Each scene shows the same named points in several views. A view is turned or mirrored, shifted and resized as a whole, has a little noise and may leave points out.

Scene 1
View 1
dabif: -11 -15 56 15 12 38 -18 -1 10 -5 21 -46 -15 -23 12 3 -19 0 2 -11 -27 2
Suro: -26 10 39 5 29 5 -10 0 33 -13 1 -28 -23 -21 16 -9 -36 -12 -34 -35 9 -33
domi: -32 20 -16 21 24 -2 -30 24 -7 -3 22 -6 -14 -15 -11 -14 -11 -18 -14 18 -5 -12
Dar: 9 -43 9 36 2 28 3 21 -23 -8 36 -47 -48 22 -10 -18 -12 -27 -6 7 -29 -8
lod: -47 56 26 2 54 -5 -32 5 35 -28 19 2 2 -47 10 -5 -23 0 -26 -30 -2 -29
vifal: -24 11 27 19 25 8 -25 4 1 -10 33 -19 4 -39 12 -2 -10 -8 -3 3 -26 1
mafa: -61 -13 22 29 21 -6 -10 -8 -7 -38 71 -28 18 -42 36 -5 8 40 -25 -3 -51 4
Lepe: -15 16 17 17 39 18 -37 11 25 -12 4 6 -20 -39 3 -1 -19 -22 -3 -6 -12 -16
nonem: 15 -43 49 26 2 36 -15 -3 3 18 12 -40 -23 -28 22 -1 -20 -30 14 7 -23 10
Rel: -20 2 17 17 20 41 -38 16 20 -4 -7 -11 -37 -15 -13 4 -22 -4 -1 -2 -9 -11
mukik: -19 8 -3 16 13 10 -27 25 10 13 -16 -13 -38 2 -13 -12 -35 -30 -22 7 20 -27
tibe: -1 5 27 13 14 1 12 22 -18 -7 38 -63 -25 16 -3 -26 -23 -38 -27 -9 -5 -22
vibi: -5 32 34 1 34 38 -45 17 40 10 -30 -6 -35 -26 -15 2 -41 -34 2 -16 16 -22
latu: -18 -43 16 27 -3 2 -3 1 6 14 9 -34 -21 -11 26 -11 -29 -16 -28 7 2 -11
Fip: -35 22 36 14 53 26 -32 3 29 -48 38 -5 -13 -42 4 3 -6 22 -9 -28 -40 -16
digi: -3 42 61 -19 37 -15 -12 -7 58 26 -37 -25 -13 -39 31 -13 -67 -68 -40 -41 54 -48
ponu: -36 27 64 -13 15 11 -17 -1 43 16 -29 -48 -16 -15 16 -5 -57 -10 -40 -39 41 -34
sume: -22 8 9 17 25 34 -35 21 15 -12 -2 -10 -38 -11 -19 -3 -20 -5 -5 -6 -8 -17
View 2
lod: 18 28 -50 6 -34 -39 9 -43 -30 -19 -5 8 -4 -8 7 20 -10 -26 20 16 -31 14
dabif: 12 38 -14 -30 -3 -32 3 -32 -14 23 -3 -16 14 22 22 -39 17 7 -3 16 -44 10
latu: 28 20 -15 -24 -5 20 20 -3 -12 49 3 6 11 17 -6 -18 25 19 -5 38 -14 21
Rel: 15 20 -24 3 3 -29 15 -7 10 20 -5 33 3 28 -1 -7 -3 15 3 13 -47 12
digi: 84 57 -17 -33 -76 -24 28 -20 -17 -14 13 14 -34 38 -28 22 -19 -1 19 13 28 10
Dar: 24 25 -27 -27 26 23 -9 -7 28 56 -11 17 35 9 0 -46 -2 33 -34 27 -35 21
domi: 12 24 -46 17 4 6 18 -23 8 5 -6 25 5 -14 8 -3 3 13 -4 32 -31 34
ponu: 38 46 -19 -33 -54 -18 11 -34 -20 -3 13 15 -9 47 -27 4 19 6 5 8 -11 -15
tibe: 35 47 -39 -36 -8 27 -15 -35 12 15 -2 8 25 3 -8 -36 5 20 -36 22 -13 16
nonem: 35 37 3 -32 10 -20 21 -2 6 52 -2 -9 9 33 19 -53 9 31 -4 26 -28 29
vibi: 39 41 -19 -3 -20 -40 22 -10 14 1 -2 30 -15 37 -9 -6 -16 16 11 9 -26 13
Lepe: 26 26 -31 5 -7 -36 18 -15 -1 11 -8 17 -2 8 12 -3 -21 -2 10 19 -34 28
Suro: 34 29 -31 -28 -35 -19 3 -23 -24 12 2 10 4 21 -13 6 0 -8 3 15 -19 3
mukik: 34 25 -34 4 -10 10 22 -6 16 14 0 45 -3 18 -20 4 -3 25 -4 25 -19 18
sume: 12 19 -34 4 2 -22 6 -12 14 17 -8 34 10 18 -3 -3 -9 12 -4 14 -49 13
Fip: -1 17 -40 -7 -6 -55 -9 -37 -23 9 -14 -5 21 -2 24 -6 -14 -26 9 10 -59 10
View 3
mukik: 20 -6 -7 12 -5 -25 -19 -6 19 3 -6 11 8 -20 13 3 15 2 16 6 -7 -17
Dar: 15 -12 2 36 5 6 -33 14 14 5 -9 1 3 -22 23 -12 12 23 18 -6 -7 22
Lepe: 9 -11 -2 -9 9 -16 -14 -7 18 3 6 12 11 -22 16 7 -15 -3 1 -5 3 -5
Fip: 0 -8 -10 -26 6 -11 -12 5 19 3 18 10 0 -22 20 -9 -39 2 3 -23 -3 14
dabif: -12 -9 4 7 6 -12 -21 3 13 17 -1 4 -11 -18 19 -7 -6 15 -6 -23 2 15
nonem: -11 -14 14 25 12 -1 -27 -3 12 16 -13 -1 -2 -16 16 3 8 11 -13 -16 12 15
sume: 16 -5 -13 5 3 -19 -17 -2 22 7 2 16 7 -22 19 -8 -9 9 5 -8 -5 -7
latu: -1 -6 3 12 -15 -8 -25 -4 16 0 -16 -6 -4 -14 10 -1 23 -3 7 -9 1 13
ponu: -20 -6 1 -15 -12 -49 -25 -12 11 11 2 14 -20 -3 16 6 15 6 9 -9 -12 -11
domi: 26 -7 -2 5 -1 -16 -5 8 21 -1 1 -1 8 -30 7 1 -5 -6 21 -4 -3 -4
digi: -26 -19 13 -27 -1 -56 -32 -29 8 -1 6 18 -6 2 15 35 24 -11 12 8 -5 -24
mafa: -3 -3 -1 -18 -16 3 -4 21 20 -1 5 -19 -15 -27 5 -18 -26 -12 11 -34 2 41
vifal: 2 -11 9 -2 3 -13 -6 6 17 7 4 -6 -3 -26 9 3 -15 -5 6 -19 6 12
Suro: -11 -9 -4 -18 -7 -30 -27 -6 13 1 6 12 -6 -9 19 2 2 0 14 -8 -9 1
tibe: 5 -19 12 17 2 -21 -30 17 8 3 2 0 -12 -18 21 2 14 16 35 -6 -15 15
lod: 0 -9 0 -36 -3 -33 -1 2 18 -1 18 4 -5 -22 9 8 -28 -16 16 -14 -3 -1
Rel: 11 -5 -11 7 5 -16 -16 -6 22 11 -1 16 7 -21 18 -7 -7 11 -3 -9 -1 -9
View 4
vibi: 17 -8 -5 47 15 40 6 3 -16 13 27 20 6 10 -12 11 14 -26 41 8 -46 1
Lepe: 21 -8 -12 28 20 40 -22 17 3 -1 15 12 10 8 8 18 22 -23 19 13 -47 14
mukik: 9 5 17 14 5 21 2 -7 5 14 -4 39 20 1 -23 6 27 -34 23 15 -42 2
latu: 13 -1 45 -2 6 -17 -24 -5 -17 17 -4 11 1 21 -2 7 26 -21 9 -3 -30 28
digi: -1 -4 -15 92 41 5 32 -6 -28 44 -11 7 -6 15 -39 22 -26 -10 44 33 -12 29
dabif: 24 -18 20 14 0 13 -22 -4 -16 1 41 -20 -8 28 22 9 33 -10 27 -19 -31 16
Rel: 22 2 8 11 5 36 -12 3 1 -6 30 21 14 11 6 3 32 -28 33 0 -49 -2
tibe: 15 -18 29 13 -30 16 -7 -24 5 26 -9 -19 10 3 -22 21 53 -4 0 -9 -8 23
Fip: 17 -4 -31 18 14 39 -37 14 27 -26 31 -28 14 22 44 16 24 -7 20 4 -29 19
vifal: 22 -27 4 18 16 17 -32 8 12 7 18 -10 6 19 31 25 31 -20 -2 -6 -39 19
ponu: -3 -4 4 53 21 -4 30 -29 -7 19 18 -8 1 24 -8 8 -4 -10 45 6 -6 14
lod: -1 -10 -42 44 35 26 -7 8 41 -6 6 -10 18 17 27 26 3 -15 15 21 -24 15
mafa: 12 -21 5 -15 18 -15 -56 7 42 -16 14 -37 9 33 71 23 33 -10 -19 -12 -20 32
View 5
dabif: -36 4 -5 -6 -21 6 -10 -9 -13 18 5 14 -2 -23 0 -10 -10 -5 46 14 16 9
Dar: -14 52 -30 18 13 41 14 6 23 6 2 8 -41 -17 -37 7 -10 15 34 10 30 31
Rel: -27 12 -54 -11 -1 17 7 6 0 20 7 29 6 -10 29 -17 -14 -3 25 0 -4 -1
digi: -40 -26 -42 36 -3 -36 -36 -17 -39 -2 -3 -21 5 69 63 40 -32 -18 -30 22 6 17
lod: -17 6 -11 -6 5 -35 17 13 -55 31 -22 14 33 30 49 -27 3 -12 8 12 -16 0
Suro: -34 14 -15 22 -7 -21 -8 4 -28 13 2 13 12 27 35 2 -18 2 18 18 -5 15
sume: -23 20 -50 -9 5 13 15 11 1 21 3 29 9 -3 33 -23 -12 3 22 -1 -6 9
vifal: -14 13 -8 -11 4 5 12 -2 -27 31 -19 6 7 -4 1 -17 8 -15 33 17 8 -10
ponu: -44 -2 -9 26 -16 -32 -32 -19 -5 11 11 -2 22 38 51 14 -23 5 11 8 1 12
Lepe: -20 1 -48 -10 7 6 17 12 -38 21 -11 18 2 4 30 -16 -8 -14 13 11 -4 -1
nonem: -34 -2 -33 1 -16 33 -16 -11 -10 11 5 4 -30 -29 -22 13 -16 -14 42 23 28 -1
tibe: -12 42 -2 19 9 3 8 -4 17 5 -4 -7 -24 18 -7 3 -4 15 17 6 25 44
mafa: -9 45 41 -4 -1 -8 24 11 -43 47 -21 25 24 -11 -23 -29 22 -2 72 38 -6 -23
domi: 1 28 -38 -8 28 10 30 7 -7 25 -23 6 1 21 21 -16 9 -10 4 2 5 0
mukik: -17 28 -63 17 23 18 6 1 19 15 0 13 1 23 34 6 -12 3 -1 3 1 -1
vibi: -34 -15 -60 -7 -6 2 -8 -6 -13 11 4 8 1 9 45 -4 -21 -14 -1 1 5 12
View 6
lod: 7 13 10 -15 32 20 10 -1 -22 6 1 36 54 12 -4 2 19 4 19 0 -29 25
tibe: -43 -16 20 23 45 12 -15 -29 29 38 37 2 -6 -9 -14 7 23 8 -26 -4 30 22
nonem: -4 -28 25 37 51 -35 -40 -29 18 15 32 -14 -20 -22 -16 42 -1 18 35 9 33 26
latu: -20 -33 14 -8 49 -9 -8 -48 16 24 10 -14 -26 -16 -17 28 30 29 21 12 6 20
domi: -14 -16 0 2 27 -12 25 6 26 10 12 16 0 16 -27 16 19 18 8 18 -4 35
mukik: -20 -6 8 12 33 -2 3 -18 14 13 18 16 -37 7 -48 -7 24 19 19 26 -15 11
Rel: -2 -11 7 21 27 -16 -16 3 -9 2 10 17 -14 7 -30 16 7 30 32 22 7 11
ponu: -17 22 29 -7 31 19 -37 -56 -33 25 19 27 1 -24 -23 -3 41 4 19 0 -19 -9
sume: -7 -11 5 18 24 -3 -10 10 -8 8 10 20 -11 14 -27 9 11 30 21 18 8 12
mafa: -9 -41 1 -38 28 -8 12 -9 0 12 -14 -2 62 -4 35 63 32 38 3 -10 32 46
vifal: 0 -15 11 0 35 -18 1 -10 12 10 15 9 31 -5 -1 36 13 14 21 3 8 40
dabif: -4 -17 23 15 34 -17 -40 -23 -11 14 18 3 15 -18 2 41 12 24 24 0 33 16
Fip: 14 -14 5 3 32 12 -11 22 -30 4 -7 20 55 14 16 23 5 26 22 -1 11 26
Suro: -9 -1 15 -7 46 23 -20 -31 -22 22 6 15 9 -7 -12 3 26 15 13 2 -13 6
Dar: -33 -49 8 33 49 -8 -20 -12 34 29 25 -16 -37 1 -15 26 10 37 -5 10 52 22
vibi: 9 13 24 29 36 -6 -25 -13 -13 6 26 24 -8 -3 -38 -1 1 3 38 18 -19 8
digi: 2 38 43 1 68 35 -24 -71 -20 25 27 24 -1 -27 -39 -30 28 -27 34 2 -68 2

Which points are out of place in each view (at most two, in the order of its rows)? Write none if all are in place.
view 1 -> vibi, ponu
view 2 -> dabif
view 3 -> lod
view 4 -> none
view 5 -> Dar, domi
view 6 -> nonem
